A landscape with many peaks, sampled at points; each row gives a point and its height.
From any point a climber steps to the highest of the 2 points nearest to it. It stops when none of these is higher. Distance is the straight distance between rows; heights are no part of it.
(56) h=202: [105 148 121 145 114 184 116  99 120 153 216 139 129  95 112  93 122 140
 133 125  83  96]
(997) h=306: [ 94 101  39 145 127 132  71 174 184 149 145 142  79 153 144 168 157  84
 102 169 197 142]
(584) h=549: [134 152 183  87 131  90 147 112 117 150 151  87 128 118 113 123  97 130
 104 171  82  95]
(426) h=588: [131 134 135 200 102 154 119 104 143 127 161 120 143  76 124 152 133 153
 157 103 109 119]
(1072) h=316: [115 118  97 109 104 107 118 156  53 104  83 107 113 139 108 144 168 125
 131 128 107 155]
(423) h=587: [147  99 131  82 104  82 105 161  72 102 103 133 133 100 106 118 114  96
 150 118 114 163]
(807) h=421: [ 61 113 107  75 126  81 115 147 100 104 142 169 151 112 120 150 154  69
 120 193 109 133]
(556) h=235: [137 123 124 123 135 104  97 126 155 169 135 164 102 161 163 139 100 157
 174  76 146 127]
(18) h=343: [111 113  71 171 106 119  64 174 174 152 134 121  88 153 149 164 112 110
 103 147 133 141]
(514) h=137: [136 109 139 146 135 180 131  87 138 104 127 136 146 104 175 106 123  97
 184  65 163 151]
(783) h=258: [ 81 170 104 104 116  63 116 164 108 152  94 150 109 133 140 104 141  91
 111 151  93 167]
(22) h=307: [149 109 159 166 124 192 129  87 152 124 123 117 131 148 179 139 118 146
 159 131  97 132]
(238) h=198: [157 115 124 172  85  79  81 168 142 184 119 129 137 111 151 154 108 139
 122  95 128 124]
(843) h=234: [ 95 142 122 138 106 137 122 156 152 161 166 165  88 149 137 142 210 107
 100 148 141 111]
(88) h=252: [174 151 157 111 131 117 149  92 169  83  93 101 138 117 104  90 136 132
 165 116 133 139]
(861) h=405: [ 99  91 112  85 100  79  82 166 115  76 140 153 138 136 157 120  91  92
 126 163 124 104]
(480) h=536: [160 109 138 140 119 147 117 141 121 144  99  66 119 196 143 140 103 143
 185 114 187 135]
(15) h=105: [138 112 171 159 114 186 112 116 126 148 125 110 125 131 158 116 136  73
 188  84 129 181]
(526) h=313: [144 198 159 138 178 162 162 102 143 167 158  83 175 103  97 119 118 167
 137  93 112 160]
(456) h=384: [162 129 185 165 115 114 142 127 119 134 108 136 150 105 124 126  93 188
 133  99 140 109]
(24) h=607: [165 153 135  99 187 140 205  90 148 113 109 100 148 108  93  85  74 152
  97 140 112 109]
(38) h=84: [169  68 108 152 103 180  97 115 137 181 150 134 148 145 145 144 145 143
 142  67 102 138]
(648) h=412: [134 144 152 174 136 219 174 108  98 138 144 134 168  97 119  94 109 165
 163 147  98 146]
(517) h=112: [155 117 141 146 122 168 119 109 111 198 181 136 170  94 155 126 149 141
 165  83  97 145]
(84) h=274: [121 142 140 138 137 149 131  76 167 155 123 136 101 119 164 129  95 146
 136  99  76 124]
(615) h=433: [133 108 145  76 134  71 141 120 102 146 111 135 133 105 131 122  87 157
 128 127  87 113]
(314) h=625: [121 173 145  99 191 113 169 103 187 154 181 166 157  98 104  95  80 116
 129 103 154 107]
(317) h=330: [129 116 137  65 164  78 158  94  94 124 117 144 203 107 114 132  68 122
 134 131  94  91]
(445) h=402: [172 140 147 125 173 131 154  98 156  85  86 156 178  99 131 118 120 192
  93  92 158 107]
(1000) h=385: [124 106  75 186 132 133  98 152 125 166 135  72  73 163 138 199 116 111
  97 157 161 130]
(635) h=158: [158 158 172 104 123 113 137 131 125 150  71  89 128 140 154 107 107 160
 107 104 104 144]
(343) h=300: [115  96 121  46 124  78  83 129 118 119 135 168 126  97 116 116 107 113
 155 189  57 138]
(949) h=325: [162 142 141 168 116 154 181 100 163  76  79 115 170 137 133 104 114 142
 163 126 152 135]
(396) h=799: [132 157 154 107 137 108 126 132 146 137 158 197 145  86 114  81 105 121
 148  90 164 117]
(65) h=194: [ 67 176  93 174 120  98 109 154 168 145 147 163 134  98 142 120 160 117
 110 174 107 137]
(794) h=441: [116 172 122 106 151 100 160 137 134 105 183 130 117  91  57  85 102  93
 103 160 125 107]
(658) h=351: [ 59 117 106  76 148  65 122 158 122 143 101 165 121 120 150 178 191  97
 122 174 116 164]
(691) h=161: [ 94 178 123 151 104  99 119 147 141 131 118 121 125 114 146 134 134 114
  61 151  82 111]
(354) h=145: [145 123 157 132 171 166 147  77  88 158 163 180 182  82 144 125 134 156
 167  72 143 146]
(903) h=245: [159  92 148 125 136 143 127 111 142  77 100 136 145 156 135 132 103 165
 165  70 202 104]
(1009) h=350: [110 111 144 162 108  95 131 166 104 133 106 126  87 151 136 127  79 112
 170 121 158 131]
(267) h=696: [165  97 153 104 146 116  91 144 112 131 120  80 145 171 167 166 111 156
 136  94 212 121]
(776) h=184: [155 109 108 141 145 173  89 110 131 115 119 122 156 151 148 150 123 134
 188  43 198 136]
(767) h=428: [132 130 115  73 168 133 194  97 104  92 118 111 152 112  90 103 106  84
  79 179  84  80]
(136) h=271: [ 86  95  76 141 136 139 120 171 153 117 125 149  82 147 145 173 190 113
  97 130 207 124]
(1019) h=512: [111 116 165  79 139 111 137 108  86 127 155 133 126 100  99 141 121  85
 108 200  53 154]
(628) h=368: [158 127 137  72 160 137 187 106 111  75 118  77 202 134  87  84 101 125
 124 197  94  99]
(680) h=164: [137 150 104 136  91 158 109 136 143 143 101 128  67 164 113 108 196  86
 137 110 141 153]
(39) h=560: [140 144 136 104 128 110 172 149 124 117 146 138 147  88  80  78  97 139
 121 109 133  87]
(475) h=204: [101 158 121 108  98 151 155 148 122 132 111 130  98 170 121 131 227 100
 106 125 143 108]
(848) h=59: [162  89  80 194  67 162  82 136 143 172 150 104 133 148 136 157 146 120
 101  94 113 156]
(346) h=211: [133 104  80 145 111  64 121 163 136 142 103 127  85 127 103 183 218 106
 107 139 155 157]
(487) h=226: [ 58 189  98 157 141  93 154 136 131 146 160 165 126 112  94 147 164 142
 106 163 129 112]
(35) h=484: [128 125  92 207  92 185 106 105 140  98 107  97 130 132 128 145 156 138
 147 108 116 125]
(708) h=314: [118 166 164 127 142 191 163  97 164 129 160 115 113 123 117  92 120 120
  92 145 103 112]
(745) h=111: [128 192 156 136 116 123 154 119 113 180 108  89 124 149 107 122 132 148
 125 125  77 129]
(1097) h=260: [128 135 143 129  76 142  76 160 151 165 164 143  90 139 161 111 145 109
 104 136 117 112]
(478) h=270: [ 80 150 134 131 152 101 188 129  88 124 116 144 121  99  99 154 178 136
  87 180 130 122]
(801) h=215: [162 153 187 103 144 126 168 114 149  99  79  92 180 126 156 123 101 182
 117 139 121 143]
(792) h=609: [ 95  91 150  61 127 137 116 128  75  98 102 138 124 141 131 149 124  77
 105 163  74 130]
(1065) h=359: [123 115  98  77 101  81  86 180 109 135 108 117 106 145 144 105 123  85
 131 140 113 177]
(380) h=502: [ 94  89  79 100 104  86  66 170 119 114 144 136 121 144 145 162 153 105
 104 194 112 134]
(1077) h=496: [127 163 137 180 119  97 119 118 156 145 154 144 119  82 102 124 121 116
 135 120 107 112]
(983) h=386: [134 140 103  80 123  70  86 148 143 121 136 145  85 118 116  86 113 156
 138 163  83 116]
(646) h=273: [173 149 168 123 148 132 145 111 139 109  86 118 182 156 158 139 132 194
 147 103 169 174]
(1024) h=130: [131  91 106 160 103 191 109 124 113 140 142 124  86 141 135 116 176  72
 156 114 126 166]
(607) h=504: [142 104 114 156  93 116 110 116 122 128 141 128  97 174  94 145 179 124
 137 150 129  89]
(1071) h=312: [131 106 147  93 136  79 127 141 115 126 100 140 117 168 152 133  82 152
 148  94 146 102]
(907) h=146: [109 123  57 158  93 150  89 150 122 117 126  82 111 151 132 138 103 101
 111  88 177 104]
(301) h=401: [118 107 128  76 113  86 135 114 148  70 140 127 115 125 125 103 111  88
 132 153 103  84]
(1047) h=122: [123  58  52 200 108 168  54 160 136 164 183 138  95 104 150 150 132  80
 117 132 147 184]
(786) h=399: [126 132 126 175 107 148 150  99 146  58  89  94 133 137 108 142 150 136
 136 157 131 129]
(465) h=287: [ 85  83  86 111 144  57 118 194 129 168 103 170  98 155 147 166 179 132
 113 190 161 154]
(485) h=407: [110 143 129 180  98  88 101 162 129 136 128 167  78 113 119 130 120 141
 146 132 122 133]
(665) h=339: [115 159 165 143 110 187 135 102 130 114 122 109 116 163 147 119 160 138
 108 148  97 115]
(262) h=332: [170 153 170 140 201 150 148  78 150 107 120 159 178 147 133 149 150 190
 121 135 171 139]
(341) h=242: [149 149 160  93 173 159 132  78 178 128 145 157 118 108 151 124 115 172
 108  90 123 121]
(74) h=439: [139 103 128 191 117 136 110 132 121 160 110  98  76 166 134 169 119 112
 155 122 152 148]
(381) h=95: [ 98 107  73 129  94 118  91 197  84 110 119  97 103 144 137 154 138  99
  98 141 184 120]
(80) h=363: [147 179 177 141 161 207 194 113 142 144 124 118 182 110 123  83  91 164
 132 130 134 146]
(11) h=505: [126 147 125 111 132 133 186  92 131 100  82 100 135 137 112  95  99 111
  87 141 105 120]
(605) h=151: [136  65  68 172 125 186  88 142 115 168 155 126 105 100 167 154  88 102
 151  90 158 171]
(671) h=637: [125 167 183 103 144 123 186 127  83 124 136  70 161 129 104 120 126 102
 101 202  94 134]
(818) h=185: [133 128 158 132 162 143 122  97 111 161 122 182 145 144 135 148 127 170
 180  61 160 136]
(652) h=326: [ 80 144 152 151 124 113 159 158 103 118 117 157  76 116 121 122 140 112
 111 169 132 136]
(552) h=267: [128 169 132 133 169 160 189 119 137 154 185  85 184 143  64  98  83 151
 118  95 141 127]
(473) h=764: [126 132 164  81 130 137 153 119  78  83 103  94 146 151 131 128 166 106
  97 196  95 137]
(406) h=604: [140  76 124 111 113  80  86 149 112 109 140 109  84 148 112 155 149 109
 135 170 111 121]
(91) h=471: [110 154 123  83 123  81 129 121 150 120 174 122  90 118  93  93 148 105
 123 189  94  99]
(125) h=485: [136 146 146 172 122 163 155 117 112 119 135 129 125 111  83 117 123 187
 133 137 115 110]
(547) h=279: [160 115 143 167 111  69 112 137 111 127 106  91 134 108 122 156 111 158
 143 109 126 131]
(363) h=301: [130 119 165 125  94 148 104 147 118 110 111  91  94 154 152 121 148 110
 103 145 130 110]
(378) h=500: [169 148 126 106 187 144 210  93 151 107 114 158 183 126  99  89 104 174
 111 109 162  85]
(233) h=223: [126 122  72 126 103 135 111 138 131  89 105 123 105 164 116 118 108 148
 145  73 144 106]
(202) h=319: [154 102 147  95 177 102 132  94 128  68 100 164 176 153 143 136 115 164
 101 101 187 106]
(523) h=209: [153 112 137 100 170 157  93  82 164 132 158 174 136 124 195 140 146 141
 135  59 138 148]
(827) h=191: [131  93 112 149 120 139  69 134 159 160 158 168 110 103 183 129 100 125
 159  87 137 147]
(163) h=197: [118  94 105  98 121 121 142 171  82 117  94 124 112 131 119 172 219 123
 121 137 171 146]
(889) h=229: [101 165 118 151 165 173 155 107 137 147 213 117 163  74  90  99  82 141
 113  94 108 110]
(738) h=361: [128 111 116 107  89 122 153 150 103  72  93 137 138 132  97  93 102 126
 132  94 134  82]

For each start below, name the point where the climber stops.
(65) | (426)
(1024) | (665)
(15) | (24)
(635) | (24)

Call two points neighbours if one is among the 2 nearest of the other. Go from one point of each pair to the other, from neighbour to neighbour, staying as high as possible. Name the lowest point that can't be avoided.
(39), (91) | (794)
(406), (39) | (301)
(267), (426) | (1009)
